A landscape with many valleys, sampled at points; each row gives a point and its height.
A ball rolls from a point to whichever of its 2 nearest points has the largest drop for the distance, and stops where none of them is lower. Distance is the straight distance between rows; heights are no part of it.
K_846: [162 112 189 145 135 104 160 153 136 144 116 155 110 165 136 176 156 147
  62 130  93  65 141 126 127 142 139 108 189 147 110 182 205 128 106 180
 110 113 158 112 115 142 129 112 104 129 178 175 156 177 159 148  79 121
  91  77 136]  height 757
K_233: [ 92 130 142  35 107 115 140 115 103 107 108  78 107 113  97 119 128  96
 115 135 147 115 142  84 107 128 121  92 132 179 128 174 104 162 121 117
  78 118 142  82  91  88 173 114  95 188 133 179 154 211 180  86 169 167
 148 115 133]  height 63
K_293: [ 86 129 151  71  93 109 125 105  99  68  56 100 119 135  96 128 115 118
 103 126 131 118 161  99 113 143 138 143 111 183 126 207 112 107 149 171
 145 115 140 108  78 111 106 130 115 139 102 134 148 144 145 130 178 135
 154 127 120]  height 198
K_241: [151 101 103 180 133 145 132  83 104 123 159 138 100 119 133  99 135 123
 147 107  79 112 125 205 134 138  70 183  82  90 166 160 159 116 164 105
 166  93 129 189  90 213 148 132  82  87 135  93  93  99 113 111 106  57
  84 151 137]  height 343
K_905: [ 86 115 170 131 106 149 152 158 154 116 113  68  94 165 102 125 136 179
 152 119 131 105 121 136 117 131 139  49 153 126 113 144 160 151 112 148
 158 148  92 128 118  71 129 108 110 151  83 158 139 157 129 159 134 176
 165 173 131]  height 219
K_810: [155 140  90 158 135  99 139  86 123  86 102 155 173  98 156 162 125 108
 157 152 119 177 196 129  92 170 157 196 106 169 116 132 100  44 138  94
 112 107 140 161 100 207 117 122 137 118 126 101 151  40 133  85 188  95
 114 129 131]  height 367
K_196: [ 56 141 161 123  89 149 148 130 120 106  75 127 111 113 138 131 159 168
 159 145 124 131 126 111  89 151 116  78 161 101 107 140 123 114  97 172
 145 119 142 145 141 138 127 160  91 177 106 158 164 143  88 140 201 172
 160 150 124]  height 401
K_66: [107 168 145  79 150 132 144 126 115 130 148 107  96 138  76  82 153 129
 160 123 122 141 111 115 112 111 115  87 109  62 143  78 151 159  70  98
  94 159 126 164 170 116 186 159  98 171 105 153 152 144 121 154 146 138
 107 167 155]  height 611
K_9: [133 121 131  95 128 127 124 138 130 156 156 105 137 142  95 120 126 112
  98 141 136 128 125 129 146 107 131  81 157 149 132 115 158 186 105 105
 108 129 107  69 124  45 174 115 121 130 108 162  98 176 178 146  71 156
 135 101 148]  height 775
K_658: [131  83 146 145 112 137 135 161 132 118  83 117 147 138 105 111 102 130
 128 133 158 121 112 142 128 132 134 131 112 167 122 192 125 127 192 158
 173 151 116 105  96 107 100  96 132  79 127  95  86 101 122 161  91 142
 160 123 112]  height 679
K_50: [153 116  97 119 180 141 113 125 156 178 200 176 110 118 192 158 101 145
  74  95  95  68 115 147 151 131 117 142 161  61 103 129 157  89 110 147
 139 117 168 124 161 122  61 178 179 123 143 105 121 186 117 133  94  96
  97  69 123]  height 405
K_513: [146 110 131  93 132 114 124 105  91 118  86 132 145 110 123 106 127  86
 120 141 125 125 143 121 114  99 134 164 109 188 120 184  92 135 166 126
 144 108 133 104  71 146 106 127 108  86 143 110 140  70 123 120 135 121
 166 152  95]  height 478
K_588: [169  99 148 190 114 133 167 159 125 132 136 109  93 174 138 163 156 152
  95 115  86  55 138 159 130 153 131 150 190 139 119 181 199 103 151 155
 133 134 118 131 109 139 137  80  95 110 159 126 138 152 155 141  79 129
  90  88 145]  height 746
K_568: [128 156 137 126 135 131 127 175 153 159 140 114 141 143 108 139 151 134
  99 146 109 110 124 109 139 126 131  99 162 128 112  86 130 165  95 119
  65 135 129  85 156  45 168  87 140 163 121 184 152 197 190 134 105 167
 105  70 151]  height 763
K_430: [158 109  91 165 126 117 130 156 168 136 137 121 157 151 190 138  94 121
  96 121 147 153 136 189 108 161 147 231 108 157 148 171 152  90 165 116
 145 138 127 111 116 158  81 110 169  75 161  43  65 100 127 122  99  74
 117  47  99]  height 542
K_777: [ 64 134 124  70  95 138 124 174 168 114  62 130 139 161 122 136 106 145
 113 165 156 112 121 113 121 121 147 103 130 110 100 147  77 133 107 149
 125 183 130  97 153  34  98 116 163 141 102 110 134 182 122 143 152 209
 175 116  96]  height 338
K_189: [ 77 137 129  99  91 127  88 145 130 101  91 100 131 142 111 149 117 144
  77 136 159 149 145 132 110 170 139 160 152 138 129 182 102  94 150 179
 138 135 157 116 116  75  87 139 141 131  92 109 147 147 157 119 176 147
 164  93 135]  height 247
K_144: [148  89 170 105 122  74 113 106 132 110 153 144 117 181  73  91  74 142
 119 123 137  81 111 139 135  88 135  74  97 136 107 138 143 150 103 122
 132 151 100 104 100  49 163  98 149 157  82 131 116 190  95 151  85 139
 136 153 136]  height 715
K_213: [192 120 157 118 160 110 156 119 116 168 162 200 107 132 154 155 133 112
  98 129  53  45 131 129 141  72 115 100 127  82  82 139 155 134 111 142
 126 126 154 120 118 162 114 124 104 113 187 148 129 172 103 149  79 113
  77 171 115]  height 802
K_665: [144 149 129 120 155 132  97  90 139 132 156 122 141 125 112 101 118 108
 124 110 141 176 106 144 140 111 132 123  92 106 176  68 161 152 107 101
 150 136 116 135 152 134 164 182 133 111 113 128 107  86 133 130  99  95
 115 158 162]  height 656
K_371: [102 139 189  43 122 114 142  97 148 150 131  92  75 150  84 118 139  94
 124 136 152  81 124 130 120  98 142  61 124 139 136 156 189 165  86 123
 104 144 120  86 106 101 201 133  65 188 137 184 123 197 148 135  86 165
 154 148 137]  height 494
K_616: [114 144 110 132 113  80 106  90  96  95  96 151 193 102 157 144 104  91
 140 149 141 170 188 131 100 143 156 209  83 182 124 166  69  75 148 119
 112 112 165 114  99 165  89 141 169 110 120 104 115  72 153 105 160 111
 151  85 125]  height 423
K_933: [169  80  50 204  86 159 136 166 144 122 161  97 106  93 150 140 156 167
 207 125 106 116 144 151 201 139  93 130 149 111  82 103 109 102 166  90
 154 111  70 164 143 142 136  39 129 104 136  59  77  91  96  97 121 120
 118 148 119]  height 185
K_186: [ 69 132 149 101 114 141 128 143 144  96  74 123 135 151 119 129 115 161
 134 143 151 125 115 118  92 133 133  99 129  71 114 140 100 120  94 162
 136 154 132 127 170  88  94 162 131 145  95 130 143 147 106 160 176 174
 169 143 124]  height 372
K_684: [ 64 141 180  85 127 138 147 150 159 134 104  92 102 165 131 165 157 165
 129 151 109  77 131 135  98 107 133  58 170  91  90 149 149 143  95 175
 146 137 143 123 132  84 103 123 107 146 126 162 174 167 140 152 150 185
 153 156  98]  height 217
K_675: [129 124  99 136 170 140 111  98 123 140 172 101 149 114 100  94 100 109
 103 109 123 154  90 186 175 113 119 145 102 106 177  78 133 156 136 104
 157 132 112 134 140 116 119 120 150  96 102  88 111  92 168  84  97  77
 108 156 111]  height 675
K_67: [138  79 164 113  96 101 122 109 146 104 141 138  94 188 100 127 100 161
 102 109 110  32 118 171 144 110 132  91 120 115  95 162 162 115 139 150
 156 122 113 126  75  77 152  86 134 164 100 138 132 209  99 148  97 134
 122 135 135]  height 726
K_613: [102 147 172  63 108 116 117  87 137 136 127 114  96 147  78 114 117 115
  95 124 134 118 123 107 123 118 133 106 141 112 153 145 181 153  95 139
 101 131 143 118 137  99 154 173 101 173 141 153 150 161 159 143 131 145
 145 117 159]  height 468
K_948: [162 166 179 120 109  98 129  83 138 163 133 179 111 137 150 124 161 123
  94 114 112  96 134  87 112 108 157 144 140 150 153 144 183 125 103 170
 113 114 175 134 137 202 141 201  90 152 194 182 140 156 140 169  94 118
  97 100 153]  height 779
K_418: [125 143  97 113 157 129 114 122 124 129 151  97 138 124  99  76  87  99
 145 107 140 169 102 140 144 116 116  97  99 103 158  75  89 163 124  96
 134 159 101 123 171  62 142 114 148 111  81 118 125 123 147 109 140 109
 141 163 113]  height 693
K_778: [198  80  96 204 106 102 138 175 153 120 121 160 155 141 111 111 119 131
 135 124 126 121 112 151 164 135 136 141 114 161 116 124 112 120 156 100
 129 149  82 116 120 119 145  53 166  89 132  90  90 139  94 164  65 151
 118 131 127]  height 136
K_797: [ 85 154 149 152 103 121 120 163 138 117  78 145 146 131 154 180 167 142
 109 150 132 125 144  80  94 174 146 139 188 114 121 136 114  90  92 184
 125 103 158 142 165 176  89 171 146 163 139 154 162 156 124 144 158 143
 113  82 161]  height 453
K_610: [147  90 103 177 109 139 143 144 124  89 136  93 112 135  97 111 123 153
 162 106 131 130 112 140 178 117 124 140 120 136 120 135  98 124 157 117
 169 111  88 156 101 102 131  70 117 123 103  83 112 118  93 118 134 100
 134 165 123]  height 232
K_10: [146 112 163 148 141 170 139 100 124 161 135 109 132 143 114 108 157 105
 116 107 158 127 115 153 130 128 129 146 124 154 171 151 205 182 134 134
 143 124 104 129 119 172 148 146  93 101 157 157  94  95 168 162  85 107
 149 140 125]  height 556
K_480: [177  83 136 156  92 120 148 134 135  90 139 101 100 170 108 139 128 162
  92 118  94  35 126 168 167 134 120 128 141 139 113 187 160 108 181 147
 154 120 117 131  77  81 153  61 116 114 123 132 143 177 126 143 104 121
 109 112 120]  height 736
K_547: [120 158 126  77 136  97 128 135 152 171 139 172 152 149 128 139  94 106
  85 121 114  94 119 122 142 118 131 123 158 108 117  99 107 149  69 117
  66 145 153  81 168  19 126 119 161 126 127 142 139 206 164 130  98 175
 112  64 121]  height 747
K_284: [115 160 118  97 126 108  95  64  79 108  97 132 152 105 119 120 117 105
 129 117 109 164 161 126 103 120 146 202 106 154 137 129  97  93 139 112
 123  95 156 144 110 165 109 150 137 142 116 122 152  95 141  85 179  65
 111 111 125]  height 469
K_83: [133 146 104 162 146 120 119 159 136 148 133 135 183 121 110 121 145 113
 158 147 179 200 116 120 135 142 148 114 105 161 139  66 132 151 131 109
 107 146  78 102 145 114 147 138 144 109 129 129 120  80 128 139  94 154
 148 148 123]  height 637
K_971: [139 128 102 126 153 119 115 147 182 174 159 146 137 120 198 160  75 142
 100  77 122 120 118 170 164 146 127 186 148  82 113 118 145  89 152 141
 150 136 149 100 144  93  67 156 194 127 141  57 117 169 109 115 126 108
 112  44  99]  height 447
K_930: [131 136 175  85 168 156 143 101 134 174 163  99 125 150  91  92 132  95
 129 121 146 120 131 135 142  80 121 100 135 149 152 127 216 214 104 113
 138 136  90  83 142 125 186 156  94 107 155 153  98 120 175 152  71 144
 142 155 147]  height 535
K_466: [135 181 122 133 125 111 137 144 108 133 147 142 160  80 115 119 149 106
 153 156 167 165 113  74  93 122 153 101  81 161 142  60  72 166  96  96
  26 137 120  89 158 107 186 113 147 154 127 199 140 138 131 122 140 179
 134  99 137]  height 353
K_111: [187  80 112 182 161 175 152 159 138 150 208 144 105 116 155 149 145 164
 134 117 107  94 101 167 179 111  80 141 134  91 132 108 164 141 133 104
 179 128  72 153 143 146 156 109 123  89 131  91  72 107 123 114  76 124
  95 168 131]  height 239
K_8: [ 78 158 132  72 147 152 141 146 136 135 104 113 103 142 128 165 157 141
 119 141 104 107 129  92 109 114 130 102 183  72 112 114 116 140 106 151
 101 152 146 139 159  92 106 135 126 133 141 162 188 174 172 124 170 162
 135 126 122]  height 167
K_80: [130  92 103 119 105 144 111 150 145 147 134 118 164 150 103 103 108 118
 105 146 197 174 113 135 140 153 148  86 111 175 154 123 154 181 134 104
 125 134  96  71 146  42 148 114 148 109  77 140  70 155 174 151  80 169
 158 110 147]  height 788
K_107: [ 77 145  99 128 111 138 101 152 113 131 101 145 135 120 152 150 144 141
 136 151 111 157 139  96 101 162 106 155 152  60 121  98  77  71  95 159
 110 118 154 172 194 170 104 160 154 154 131 126 161 150 101 121 201 147
 141  98 136]  height 490
K_803: [ 83 155 175 136 113 158 162 164 135 142  89 147 129 121 176 155 204 156
 159 146 126 128 134  87  94 155 122  89 178 109 111 133 141 111  96 184
 146  97 150 163 154 196 102 174  87 163 142 176 154 114 107 145 173 170
 117 119 135]  height 425
K_11: [118  79 158 125  76 102 142 150 142 106 116 120 131 151  80  99 103 141
 128 156 142  96 112 125 138 108 139  56  84 176 113 175 119 139 131 125
 147 139  92  85 101  51 146  85 139 139 101 130 112 162  98 162  85 165
 139 161 133]  height 703
K_791: [123 152 144  99 136  93 151 138 103 133 130 109 107 112 119 142 129 131
 132 146 104 108 125  65 121 115 118  85 128 139 104 112  93 154  97 107
  58 153 126  97  97  84 175  75 107 181 131 192 180 198 143 115 138 148
  98 137 125]  height 168
K_15: [135 159  58 166 139 118 136 128 119  93 120 129 155  81 164 172 139 105
 176 151 145 205 192 133 115 148 147 162 135 164 120  79  74  73 157  98
 102 128 122 167 119 177 125  97 157 125 119  77 179  41 112  63 202  98
 121 144 101]  height 303
K_899: [ 85 159 106 150 123 108  94  65 117 120 129 115 144 115 105  93 122  95
 115 103 127 197 122 145 121 139 133 176  81 115 195  94 120 104 133 120
 135  95 169 152 121 151 140 171 129 152 108 130 133 100 161  68 151  58
 107 100 158]  height 507
K_309: [148 113 183 155 100  98 124 101 125 135 137 181  89 164 138 141 154 137
  95 122  98  68 121 115 114 143 143 125 158 117 113 138 175 119  98 172
 118 123 177 148 127 156 146 152 103 182 153 161 151 194 124 163 117 129
  87  80 169]  height 768
K_479: [116 145 106  93 149 155 135 159 140 145 126 129 134 139 118 134 104 135
 146 143 124 160 118 119 142 113 119 112 139  85 134  78  79 149 121 113
  94 165 125 129 175  58 130 105 155 119 101 126 139 146 148 106 159 155
 152 136  86]  height 711
K_75: [121  93 133 133 144 176 140 136 119 143 147 107  92 121 130 124 136 166
 205 121  99 103 109 152 164  93  72  81 153  81  64 128 116 130 148 130
 194 113  99 148 109 130  93  98 120 115 106 103 103  87  71 117 139 161
 131 222 118]  height 184
K_548: [154 125 100 125 137 133 134  78  98 100 107  88 111  95  91  83 119 104
 153  86 127 144 161 147 137 129 128 158  86 174 145 136 124 138 171  89
 137  99 136 169  66 175 149  82  92 118 115 101 154  69 131  86 152  73
 137 177 107]  height 418
K_77: [129 156 137  99 158 114 116 154 118 147  86 199 142  72 186 176 133 123
 148 153  90 109 136  62 118 107 124 122 154 110  73 110  55 105 112 139
 119 120 169 106 133 206  64 151 140 134 179 123 168 123  65 115 167 129
 104 128 122]  height 832
K_45: [100 132 177 112 107 134 160 163 121 117  89  85 110 142  83 134 153 151
 123 131 153 123 116 103 105 143 150  77 150 171 127 143 155 158 119 160
 106 130 108 103 102  82 156 110  97 158 110 185 138 175 161 157 127 156
 165 118 151]  height 183
K_697: [145 140 114  91 181 144  86 102 114 161 179 163 110 103 163 150 124 117
  96  93  77 113 108 148 167  99 117 147 150  78 145 100 131 108 126 127
 139 116 159 161 137 132  85 174 157 105 137  98 127 140 147 108 118  92
  79 121 137]  height 354
K_782: [173 126 143 132 187 124 149 163 143 183 118 193 135 109 183 166 129 128
 112 153  93  85 117 108 133  79 126 128 153 112  87 133 126 153 125 146
 138 138 145  89 138 158  69 136 135 106 203 124 122 132 100 158  72 123
 110 140 101]  height 812
K_335: [151 110  93 214  91  95 115 119 130  86 116 142 147 143 140 133 111 147
 146 152 138 146 168 150  95 184 155 188 128 166 117 158 126  60 141 102
 126 104 111 159 111 171 145  85 150 136 113  92 141 108 117 133 137  93
 110  91 137]  height 564
K_305: [118 147 119 107 138 140 106 103 106 147 167 113  91 111  92  98 130 107
 133  88 133 154 110 148 157 119 115 125 113  68 172  78 173 152 119 112
 122 141 126 167 143 125 175 149 111 164 106 134 147 150 145 107 134  95
  94 139 160]  height 635
K_501: [153 152  78 144 118 107 129 147 103 121 142 111 139  91  98 106 115 112
 163 146 149 192 120  92 133 124 148  97  74 146 149  65  65 166 117  94
  45 132 113 101 154  58 168  84 160 140  88 148 142 174 131  91 148 146
 147 119 113]  height 300
K_42: [163  61  76 169 100 175 139 143 140 123 188  97  80 109 148 136 115 163
 162 104  88  89 121 174 201 132  89 153 151 102  97 145 123  81 186 103
 192 106  85 162 137 116 109  85 133  99 102  41  81 124 123  97 113 102
 122 160 117]  height 118
K_891: [123 125 126 124 137 139  95 127 152 133 142 113 114 144 147 158 104 155
  69 116 143 105 118 167 130 147 126 165 147 110 134 164 138  82 152 154
 165 127 159  98 136  96  38 177 165 114 133 103 101 143 136 140 121  95
 128  63 115]  height 481
K_464: [108 125 102  88 155 131 119  73  81 122  99  83 154  79 125  98 107  92
 141 116 137 153 149 128 129  98 120 168 108 183 134 135  78 149 163  98
 140 106 137 119  70 161  96 111 123 106 118 106 131  54 139  70 152  82
 159 173  76]  height 451
K_880: [127 123 175  81  87 103 153 124 129 125  90 115  99 156  84 138 150 115
 107 133 133  97 151  99 120 145 147 107 126 210 128 174 159 155 138 152
  95 114 132  90  70 116 176 104  74 187 161 185 135 190 175 117 127 142
 135 103 127]  height 135
K_290: [110 162 150  81 133 109 100  90 104 131 141 133 141 123 120 105 114  87
  92 117 158 158 115  90 112 129 151 134 119 132 162  97 130 157  97 120
  99 121 142 114 148 132 174 175 114 159 147 165 134 145 165 144 127 146
 133 114 157]  height 437
K_811: [179  92  93 195  82 110 126 151 123  81 132 107 124 136  84  91 107 151
 135 121 152 134 127 139 160 150 143 137 101 182 120 141 135 118 169 122
 127 111 111 127  97  96 164  70 122 128 105 118 118 134 114 152  98 110
 124 123 140]  height 196
K_919: [137 130 138  83 177 153 116 103  98 149 132 162  93 105 133 145 139 128
 140 111  90 124 120 121 144  91 100 127 128  80 124 111 122 129 122 120
 154 109 152 168 117 178 117 164 121 120 144 125 136 103  97 109 149  92
 106 168 128]  height 298
K_739: [134 117 140 164 162 161 114 135 142 144 136 117 136 137 147 143 159 132
 117 129 155 170 125 153 118 151 132 174 147 140 157 139 171 127 141 151
 158 120 131 150 114 188 109 168 124  91 148 127  88  63 149 140 107  93
 134  98 120]  height 576
K_683: [190  99 118 170 151 163 137 117 109 138 194 142 108 125 157 137 142 133
 113 115  98 105  88 213 132 134  68 176 115  88 171 153 169 127 151 114
 179 122 106 175 131 179 130 140 120  80 157  86  70  98 124 140  65  95
  95 148 137]  height 294
K_821: [ 95 193 117 118 137 140 126 105 128 121 148 137 144 133 132  87 171 122
 139 118 149 172 116  93  85 141 136 117 111  84 176  58 115 146  81 119
  87 143 153 168 198 170 147 207 107 122 128 171 147 100 121 139 179 159
 147 149 132]  height 558
K_352: [ 73 138 109  80  96 131  92 163 159 109  99 120 130 155 118 137 100 143
  76 137 129 126 129 109 129 154 131 154 138  90 137 135  73 108 134 155
 103 157 158  93 167  27  76 129 163 132 108 121 138 189 171 127 161 174
 169  68 109]  height 296
K_174: [ 54 166 116 131 111 167 118 116 113 104 122 137 143 139 116  98 151 138
 130 137 144 183 125  94  75 166 109 140 114  53 164  94  84 100  87 155
 100 124 152 185 209 146 126 179 138 145 109 148 157 126 133 131 219 143
 166 127 132]  height 527
K_632: [ 91 156 127  88  90 139 142 106  79  88  90  74 117 115  82 104 132 119
 116 122 142 157 153  97 104 158 133 127 110 191 142 167 101 131 140 127
  92 125 156 114  95  97 154 110 107 159  93 151 168 159 189 102 209 152
 181 110 135]  height 140
K_856: [116 107 148 137 167 161 152 163 153 130 136 137 123 143 158 126 111 148
 179 158 119  99 108 149 137  87  95  65 125  95  82 123 128 161 139 130
 193 143  87 113 141 133  78 132 132  89 112 103  78  75  56 168 109 143
 149 209 102]  height 139
K_752: [ 93 155 104  66 140 144 128 166 196 171 112 152 155 156 128 136 109 118
 114 126 108 109 127 116 129 110 120 128 142  56 103  91  95 150  82 100
  88 182 162 109 181  19 119 120 160 128 121 106 142 182 148 121 131 172
 141 101  71]  height 730
K_58: [104 159 159  59 157 126 154  87 110 122 114 150 131  70 183  95 129 114
 145 119 130 107 131  56  94  66 121  87  93 145  91 102  63 132 108 126
  94 164 137 113 113 183 100 193  94 175 150 163 180  71  61 110 173 165
 126 187 106]  height 853
K_32: [148 134  77 159 140 136 134 150 118 116 111 125 133  97 139 158 134 131
 175 132 119 177 150 133 161 131 126 168 145 146 122 110  96 120 173 113
 137 126 123 157 103 158 108  95 139 108 127  97 131  60 122  87 158  89
 117 139 108]  height 235
K_348: [144 199 146 108 137  99 112  95 106 123 150 154 153  68 147 110 148  77
 140 121 150 163 128  68 108 122 161 127 101 156 143  60 125 157  96 107
  45 128 140 104 155 140 204 151 118 175 180 204 141 126 155 115 131 161
 120 102 172]  height 397
K_693: [172  92 101 202  92 121 112 112 111  80 139 117 121 166 149 128 111 148
 102 117 103 102 163 159 128 189 145 164 154 172 129 170 151  72 152 124
 128 107 145 146 104 136 133  86 124 126 124  94 155 136 157 150 115  84
  87  68 150]  height 541
K_471: [156  95 122 167 126 123 154 181 138 134 110 171 141 142 137 137 117 136
 165 141 129 118 115 123 150 109 124 102 132 125 106 104 113 146 142 117
 161 149  72 106 109 141 111  97 139 115 139 109  95  99  60 152  88 147
 136 170 117]  height 86
K_99: [ 80 158 135 129 108 113  77  75 148 127 142 109 159 150 108  93 103 104
  68 123 154 176 136 156 105 146 153 166  97 108 191 122 133 119 129 132
 137 102 152 128 162 134 101 204 140 150 127 140 112 102 164 138 121  86
 140  94 150]  height 532
K_939: [153  69 131 134  79 104 118 153 122 130  96 156 158 143  91 117 111  97
 102 155 169  94 108 120 141 131 158 108 100 203 129 193 119 139 157 129
 130 136 103  77 101  98 143  95 135 100 114 135  94 131 131 160  58 169
 154 111 145]  height 691
K_497: [110 172 141  82 167 127 144 107  94 130 152 127 132  89 132  89 132  99
 144 122 113 166 112  87  99  91 119 103 123  95 147  52  95 166 100  90
  66 162 136 141 172 137 164 164 115 133 138 169 159 116 121 128 158 155
 133 166 133]  height 586
K_260: [112 163 164 106 143 127 137 139 103 124 118 128 109  99 131 157 160 140
 127 145 101 127 128  67 115 109 111  94 152  98 126  96 109 142  99 125
  93 137 151 150 136 122 148 112 117 158 126 183 190 168 121 114 179 161
 100 153 133]  height 97
K_923: [142 101  89 161 104 157 134  76  96  87 114 102  96 115  98  85 116 148
 168  96 120 138 148 164 156 153  96 160  81 119 151 159 139 116 163 117
 170  83 138 192  93 209 157  99 101  99 108  67 126  73 113  87 145  57
  96 179 136]  height 385
K_163: [121 117  96 174 144 146 117 143 147 115 140  93 137 136 169 143 119 151
 107 129 143 172 134 195 117 167 127 204 111 137 139 132 150  70 157 124
 173 105 129 152 117 181  99 137 159  96 121  67  96  61 140 120 129  58
 121  88 114]  height 569
K_89: [160  73 103 182 109 170 135 129 124 117 167  95  98 143 108 115 133 166
 164 102 105 110  99 182 161 128  84 118 124  96 133 146 159 130 153 119
 181 113  87 163 121 140 142  83 106  91 112  80  87  95 119 120  97 112
 115 177 133]  height 182
K_87: [ 88 124 154 111 125 139 102  86 136 137 116 102 129 147 126 121 110 119
  71 114 166 129 143 159 109 152 138 171 126 141 186 193 151 106 148 174
 163 106 169 131 119 133  67 204 146 105 119 115 102  88 162 135 124  77
 160  77 129]  height 508
K_117: [124 110 142 175 142 113 116 163 161 145 111 131 186 140 127 130 138 130
 123 162 196 172 111 131 109 158 153 130 110 172 146 111 152 133 129 135
 156 145 103  97 159 135 120 151 160  95 116 122  74  84  93 164  83 143
 156 108 135]  height 654
K_722: [ 98 134 175  89 136 149 167 120 142 162 129 103 120 164 109 111 151 100
 142 124 160  97 139 115 122 116 141  51 163 177 135 150 209 211 107 129
 116 135 102  78 126  93 187 146  83 141 159 196 116 157 177 163  75 177
 152 147 146]  height 515
K_744: [110 128 146 103 174 177 137 131 117 157 172 142  85  94 174 144 153 145
 188 120  96 111 122 151 139  69  61  79 137  61 104  96 126 140 107 113
 165 125 115 180 132 174 109 160 114 107 123 105 103  91  75 113 128 129
 112 230 126]  height 238
K_874: [198 137 172 108 132  87 138  63 111 164 144 192  82 133 154 125 130  98
 105  99  79  70 113 121 142  84 137 127 117 105 126 142 178 140 111 146
 128 113 169 158 122 208 133 178  92 138 214 153 121 157 114 165  81  93
  87 137 136]  height 790
K_924: [171 131 107 150 130 117 132 159 117 116 141 111 118  92 101 117 127 119
 161 120 120 155 126  89 144  93 124  79 127 135 118  79  84 147 119  94
  73 154 118 141 125  93 176  65 131 167 108 151 155 162 123  93 142 131
 106 162 133]  height 237
K_734: [140 167 138  92 182 116 123 131 106 143 107 177 143  67 186 134 127 109
 129 130 111 129 124  65 121  64 138 128 135 128  84  95  52 140 117 120
 108 138 158 117 133 186  63 202 133 124 177 157 146  69  83 118 152 132
 143 180 105]  height 843
K_567: [154 105 100 171 112 108 128 141 146 122 155 143 125 161 181 148 104 153
  84 111 127 109 144 164  98 182 159 206 147 153 121 181 147  69 152 119
 141 125 132 105 122 158  93 125 161  97 136  86 122 134 121 148 100  98
  88  43 122]  height 514
K_422: [122 135  86 232 102 102 127 128 148 117 152 143 173 112 130 137 148 134
 169 151 157 213 147 129 116 178 142 143 121 144 136 118 125  73 131 112
 137 113 104 157 140 186 160 101 139 129 111 100 132  63  95 104 171  75
 113  96 149]  height 591
K_495: [170  92  39 177 128 137 123 141 122 114 134 114 120 103 175 152 115 142
 191 132  93 149 145 146 162 139  90 163 140 131 107 128 114  90 159  85
 151 100 101 178 116 186 126  76 144  97 148  58  99  73  79  89 144 105
  85 146 114]  height 161
K_729: [114  93 130 196 114 138 122 155 151 118 113 120 167 143 114 124 123 137
 180 138 180 165 118 135 123 156 133 126 111 172 138 140 157 121 166 151
 178 147  78 135 119 146 115 105 134  78 101 122  96  62  89 155 111 140
 168 144 145]  height 667
K_972: [163 130 143 112 160  85 107 143 135 141  82 203 145 109 163 180 112 119
 110 154 114  96 119 101 135 100 133 134 122 132  80 140  87 113 125 150
 149 119 164 101 128 161  56 146 154 110 172  98 112 139  79 151 117 123
 135 113 117]  height 821
K_426: [118 154 102 196 135 116 119 142 136 117 139 129 202 106 148 143 153 105
 177 159 199 211 137 134 116 173 152 155 117 155 136  82 104 122 150 120
 110 125  89 138 126 166 135 122 144 111 110 141 132  48 107 112 163 134
 163 127 118]  height 616

Where does a ball stop that starts at each point below?
K_290 => K_260
K_213 => K_567
K_891 => K_471
K_497 => K_233
K_547 => K_233
K_99 => K_495
K_186 => K_233

Call two points neighbours if one is among the 2 nearest of the other. Go from one point of each pair to the other, from neighbour to neighbour, staying as low as possible. Name the highest point that can't be avoided.
K_471 and K_42 => K_610
K_495 and K_42 => K_933
K_567 and K_233 => K_739
K_233 and K_260 => K_905
